Points, in no order, along strands that fork, close into loops and pass close to each other.
Two points are linked if the straight distance between their rows is under 42.8. Some points are linked to none.
Z955: [  5   5  19  11   6  20  -9   1 -11 -28  19   9  20  13  -5  11  16 -15
  -2  12   3 -21  -8  -8   3]
Z833: [ 0 -4  1  3  5 -8 -3  0  7  9  2  8  6 -2  0 15  7 -5  5  5  5 12  5 13
  5]
Z188: [-20  -7  -7   5   7 -28   5 -10  22  13 -10  14  -7   1   5  10 -13  -3
   4 -10  -5  29   6  31  11]
Z792: [ 39   5   4  -6 -13  -6   4   6 -12  13 -15  18   0 -13   8 -12   9  10
 -14  -6  -8 -14  -8 -16  -1]
Z412: [-13  -7   0   1  -8 -11  10 -15  11  -8 -27  29   0  12   5 -23 -12   4
  -5 -19  -6  -2 -14  15   8]
Z163: [ 26  -7   8  14  -2  18  -4  16 -11  -4   7   1  11  -1  -9  14  18  -4
  -3  12  -7 -19 -20 -17 -16]
Z855: [ 22  30  -3  19   9  17  -7  -1 -21 -16  14  -9 -15  -9   5 -16   7  16
 -15   8  -5 -22  -2 -24  -7]
Z452: [ -8  -4   1  10  -1 -15   4 -12   8  -8 -16  24   2   3  -4 -17  -4   1
  -3  -8   2   8  -5  19   4]
Z137: [ -1   7   3  -4   2  10  -4  -3   3   5  -6  20  11  18  26  11   5  12
  -1   4 -10 -27 -14   4  15]
Z88: [  9  -7  -4 -14  -6 -17   6   9  -1  21   0 -12  -7 -20 -10   6  -7  -6
   2  -6   4  25  16  -1  -4]
Z558: [ -5  -6   5 -11 -16   0  10  -3  -2 -27 -18  10   1   8  -8 -38 -15 -10
  -9 -25   4  -5 -11  -5  -6]
Z550: [ -5   0   1 -27  -2  12  -4   6   0   9   7 -18   4  -2   7  15  -1  -6
   8   6   4  -5  12  -8   6]
Z711: [  1  -1  12  33  15  15  -8  -3  -5 -24  16  12  16  10 -12  14  20  -3
   1  19   2 -11  -8   9  -2]
Z593: [-19  -8 -13  13   8 -21   2   0  17  21   0  -5 -12   0  -5  17 -12  -1
   2  -6  -6  34   5  26  -1]
Z656: [-29  -3  -9 -20   1 -10   7  -8  18   6 -10  -7 -11   4   8  -2 -22  -8
   9 -12   1  20  13  11   9]
Z529: [ -1  -1   1  19   7  17  -9   3   3   5   6   7  11  14   9  23  17  10
   6  16  -8 -16 -17  12  -3]
Z59: [ 42  11   9 -18  -6 -23   5 -12 -11  12  -8  18  -8 -30  14  -6  11   4
  -6   1   0   8  24 -14  22]
Z597: [-12  23 -10 -11   7   7   6 -14   2 -12  -7  -8 -16   7  26 -24 -15  17
  -5  -2  -4 -17  11 -11  11]
Z883: [-17   0  -8 -15   0  23  -6   7   7  16   3 -15   4  17  16  18   1  13
   9   9 -11 -21 -11   1   3]
Z234: [  7   3  11 -22  -3 -16   2  -7  -2  -4   0   9   1 -10   5  -5  -2 -17
   4  -4  13  16  23  -5  17]
Z492: [-34 -13  -2  -4   7   4  -1   3  14 -16  12 -19   0  10 -12   9 -13 -29
  15  -1  14  23  10   9  -5]
Z580: [ 26   8  12  16  -6 -11   3  -7 -14 -16  -8  34   9   0 -10 -21   9   8
 -21  -6  -6 -13 -10   3   5]
Z926: [ 13  26  -7   9   8  23  -5   5 -14 -10  10 -11 -13   6  13 -12   2  20
 -12   3  -8 -32 -12 -24  -8]
Z470: [ -6  -8  -8 -10 -10  10   4  10   4   4 -13 -11  -4   4   0 -12 -10   3
   1 -11  -1  -4  -9  -5 -15]
Z14: [  7  21 -13  28  14  -4  -5 -11  -8  11   2  -2 -22 -14  12 -14  11  30
  -4  13   0   0  10  -1  -2]
Z895: [ 32   4   6  -7  -9 -20  11  -7  -6  12 -25  31   1 -12  13 -17   3  11
 -11 -10 -10  -7  -4  -6   8]
Z480: [-14   9   6  -8  14  10 -11  -7   4  -9  20  -7   6   3   9  20   7 -14
   9  17  14   1  21   3  16]
Z437: [  4  -9  13  21  -1 -15  -1 -10  -3 -26   2  20  13   1 -29 -14   7  -9
  -6  -1  10   8   0  15   2]
Z132: [  3 -15  -9 -18 -12 -21   8  15   1  36   1 -20  -5 -20 -16  19 -14  -2
   3 -13  -6  29   6   2  -9]
Z765: [ 16  22   4   4   8   7  -5  -4  -6   4  -1  22  10   8  29  12  14  18
 -10  10 -13 -32  -8  -2  18]
Z757: [ 34   4  17   6  -2  -1  -8   1 -14  -9  10  16  13 -10  -4   6  21 -12
  -7   8   4  -8   1  -9   7]
Z501: [-18 -13 -10   8   2  21  -2  12   8  12   5 -24  -3   8  -8  14  -1   3
  13   8  -7   2 -12   2 -19]
Z281: [-19   7  -4 -32   0  24  -6   4   1  10  12 -30   5  12  18  20  -2   7
   9  10  -2 -21   6  -9   8]
Z751: [  9 -12  -5   4  -9   4   1  11   1  12  -8  -2   2  -3  -6  -1   2   3
   1  -3  -2   0 -14  -2 -18]
Z37: [-25 -10 -11 -21  -5  21   2  12   4   4   8 -42  -3   3  -9   8 -12  -6
  12   3   2   1   3 -10 -16]
Z834: [ -8 -20  -9  -7  -9 -15   5  18   5  42   6 -19   1  -7 -14  37 -12   2
   5  -8 -14  26  -7  14  -8]
Z180: [ 18  -2  15  13   1 -13  -3  -8  -8 -17   7  22  12  -6 -14  -5  16 -11
  -5   4   9   4   4   6   6]
Z789: [-16  -9  -8  -1   1  28   0  12  -1  -7   9 -36  -6   4  -9   2  -4  -4
  10   7   0  -7  -3 -16 -22]
Z687: [-20   5 -16  -2   3  17  -5  -1  10  17  -6  -8  -7  18  23   7  -3  26
   7   5 -13 -20 -15   5   3]
Z67: [-31   4 -18 -12   2  -8   9 -14  17  28 -17 -13 -22   2  20  -1 -22  22
   6  -8 -11   4  10   8  10]
Z569: [-26  -2 -13 -22  -4 -20  16 -10  19  28 -20  -8 -18  -2  15   3 -30   9
   7 -17 -12  18  13  11  11]
Z57: [ 19  16  -8   8  -1  21  -6  12 -14  14   7 -15 -12  -5  12  -5   8  26
  -6   7 -11 -28 -12 -26 -14]
Z335: [ 34   8   9  12  -6 -25   9 -14 -14  -5 -17  37   1 -13  -3 -26  10  11
 -18  -7  -5  -2   1   3   9]
Z673: [ -9  -6  -9  13   8 -22   5  -1  10   7   1  -8 -13  -9 -15   4  -7  -7
   2  -3   5  38  13  19 -10]
Z343: [  7  18 -12  18  11   3  -7  -1  -8  27   7  -8 -18 -13  18  -1  11  34
   0  16  -7 -10   7  -8   0]
Z77: [-28 -17 -15  -8  -5  -4   3  14  10  33   3 -31  -9   1 -12  29 -21   6
   6  -9 -15  22  -6  13 -12]
Z724: [-13   5 -13  -8  -3   0   7  -4   2 -10 -14 -17 -18  -4   1 -34 -17   6
  -2 -14   5   9   8  -7 -14]
Z624: [ 29  11   8  26  -1  -5   0  -6 -18 -22   2  18   2  -9 -19 -20  13   6
 -20   1  -1 -10  -5  -4  -3]
Z942: [-16  16 -12 -17   0  12   4  -7   0 -20  -7 -18 -15   7  13 -31 -19   5
  -5  -7   4 -10   8 -15  -1]
Z256: [ 21  -3  -3  13  -3  23  -2  18 -14   7   6 -16  -5  -7  -5   2  12  13
  -2  13  -9 -19 -16 -26 -23]
Z71: [  9  -9  21  31   4   2  -6  -3  -8 -27  14  23  24   9 -26   6  20 -11
  -5  11   4 -10 -13   8   0]
Z423: [ 17   1  15   2   0  21 -10  13  -8  -6  13   7  21  10   6  23  19  -8
   1  12  -4 -25 -14 -10   2]
Z979: [ -1  -2  -5 -14 -14   2  10   3  -2 -15 -19  -5  -8   0  -2 -36 -16  -3
  -7 -19   3  -3  -7 -12 -15]
Z623: [ 13  -6 -10   1  -1 -32  10   3   3  16   3 -13 -16 -24 -18   2  -6  -8
   0  -6   5  44  20  10  -9]
Z658: [  4 -12   0  19   6  -1  -2   4   4   1   6   1   5  -2 -14  14  13  -8
   7   9   3  11  -4  10 -12]
Z498: [  7  -7  -8   1  -5   6  -1  13  -1  35  -1 -13   0  -9  -1  16   6  15
   6   6 -10  -1 -10  -2 -11]
Z980: [ -4   4   4  -2  -4  10  -1  -1  -1 -21  -4   9   7  14   5 -14  -3  -4
  -8  -7   2 -16 -10  -4   2]
Z212: [  6  15  -6   8   8 -10   1 -12  -2   8  -5   5 -12 -13  13  -9   3  17
  -3   7   3   6  17   4   7]
Z867: [ 11 -20  23  15  -7 -12  -5   2  -5 -17   9  28  28   9 -25   6  15 -25
   2   0  10   2 -19   6   2]
Z521: [ 18   2  11   9  -4  -5  -2  -3  -5  -5  -6  33  15   6   4  -3  12   3
 -11  -3  -3 -14 -15   6   7]
Z872: [-16  12   9 -23  11  -4  -7 -10   6  -5  14  -5   4   0  15  14  -4 -19
  12   8  17  11  36   2  29]
Z35: [-16  -7   6  -1   6   3  -5  -1   4 -19  13  -7   7   5 -11   3   1 -25
   9   3  16  14  11   4   1]
Z298: [-20  -8  -1  13   3 -20   2 -15  16  -4 -10  25   1   8  -4  -2  -8  -6
   1  -8   4  19  -2  32  12]
Z885: [-13 -15  10 -12  -7  16  -3  10   2 -22   6  -3  16  19  -8  -2  -5 -27
   7  -7  10  -6 -13  -8  -6]
Z51: [-36  -9  -6 -18   0   7   0  -1  19  -7   0 -11   0  17   4   3 -18 -17
  11  -6   7  11   2  11   6]
Z213: [-19   9 -15   1   6   0   0 -11  12  18 -13  -1 -13   7  25  -3  -8  25
   4   2 -11  -9  -2   8   8]
Z956: [ -6  -9   6  23   0  -2   2  -7  -2 -32  -1   6   5   3 -31 -21   1  -7
  -5  -3   7   6  -4  10 -12]
Z50: [ -2  -7   5   9 -11  -8   7  -5  -4 -29 -13  13   3   3 -22 -36  -7  -6
  -9 -16   6   6  -9   6  -9]
Z91: [  0 -19  -2  15   5   0   5  11   2   2   8 -19  -2 -10 -27  17   4 -15
   9   8   3  18   0  -2 -23]
Z937: [  0 -21  15  -2  -9   2  -5   9   1 -13   2  16  23  15 -12   5   3 -25
   7  -8   9  -2 -21   1  -2]
Z524: [  3  26  -5   5  13  10  -5  -7  -3   7   2   3  -4   3  30   3   4  27
  -4  13  -8 -26   0  -4  13]
Z860: [  9  -7  14   1   1  -9  -3  -1  -6 -23  12  -1   5 -11 -21  -4   6 -29
   4   2  19  20  15  -5  -1]
Z451: [ 30  19   5  19   4   6  -4  -3 -21 -21   9   1  -7 -15  -7 -13  13   6
 -17   7   1 -11   4 -16  -3]
Z499: [ 22   1  11 -11  -2  -1  -8   4  -7   6   8   7  10 -11   6  14  12  -9
   1   8   4  -4   8  -8  11]
Z746: [  6  -2   7  -9   1 -20   1  -4   0 -10   5  -2  -2 -17 -13  -7   0 -21
   4  -5  19  30  22   1   2]
Z324: [ -1   5  17 -32   2 -19  -2  -8   0   1  10   3   3 -12  11  10  -3 -25
  13   0  18  23  35  -6  29]
Z397: [  2  30  -8 -10   8   7   0 -11  -5   0  -4  -5 -14   1  32  -9  -5  24
  -6   5  -6 -27  10 -17  17]
Z807: [  4   3 -10   5   4   4  -8   5  -6  38   9 -19  -8 -13   6  15  10  26
   6  14  -8  -4   4  -5  -6]
Z606: [-31 -18 -12 -21  -7   9   4  14  12  16   5 -35  -3   6 -12  19 -20  -9
  13  -8  -4  14  -3   5 -10]
Z196: [  1   2   4 -14  -4   4   0   1   2   1  -8  10   7   9  15   0  -1  -1
  -1  -4   1 -14  -4  -2   7]
Z603: [ 33  -1  10   1  -9  -2  -1   8 -10   7  -8  27  15   2   8   3  16   3
 -10  -3  -7 -21 -19  -5   0]
Z689: [-19  -6   0 -10 -11  14   3   1   4 -29 -10   3   5  22  -2 -25 -16 -10
  -5 -18   3 -13 -17  -4  -5]
Z344: [-22 -20  -4   6   7   8   4  10   8 -12  11 -25  -3   1 -26  13  -6 -24
  13   3   8  22   3   0 -21]
Z488: [  1   4  -6  -1   4 -11   0  -6   8  20  -7   5  -5  -8  13   7   2  11
   0   3  -3   9  10   9   7]

A piece is two or more points that can be reached from each other along the links. Count, over all rows, the pieces, the separate loops (a circle has one, a figure eight two, a Y none), the forks (points with three links) and the tips (points with one).
pieces -> 3
loops -> 2
forks -> 4
tips -> 6

A tip is a point with one link. Name the tips that can be reached along the links from each point below, in the order of the rows.
Z492 -> Z550, Z480, Z499
Z423 -> Z885
Z132 -> Z412, Z501

A fork is a point with three links, a tip a point with one. Leave the first point through the second and follow the links. Name the first fork or tip that comes.
Z980, Z196 -> Z979
Z451, Z855 -> Z885
Z492, Z35 -> Z480
Z937, Z867 -> Z580
Z77, Z834 -> Z412
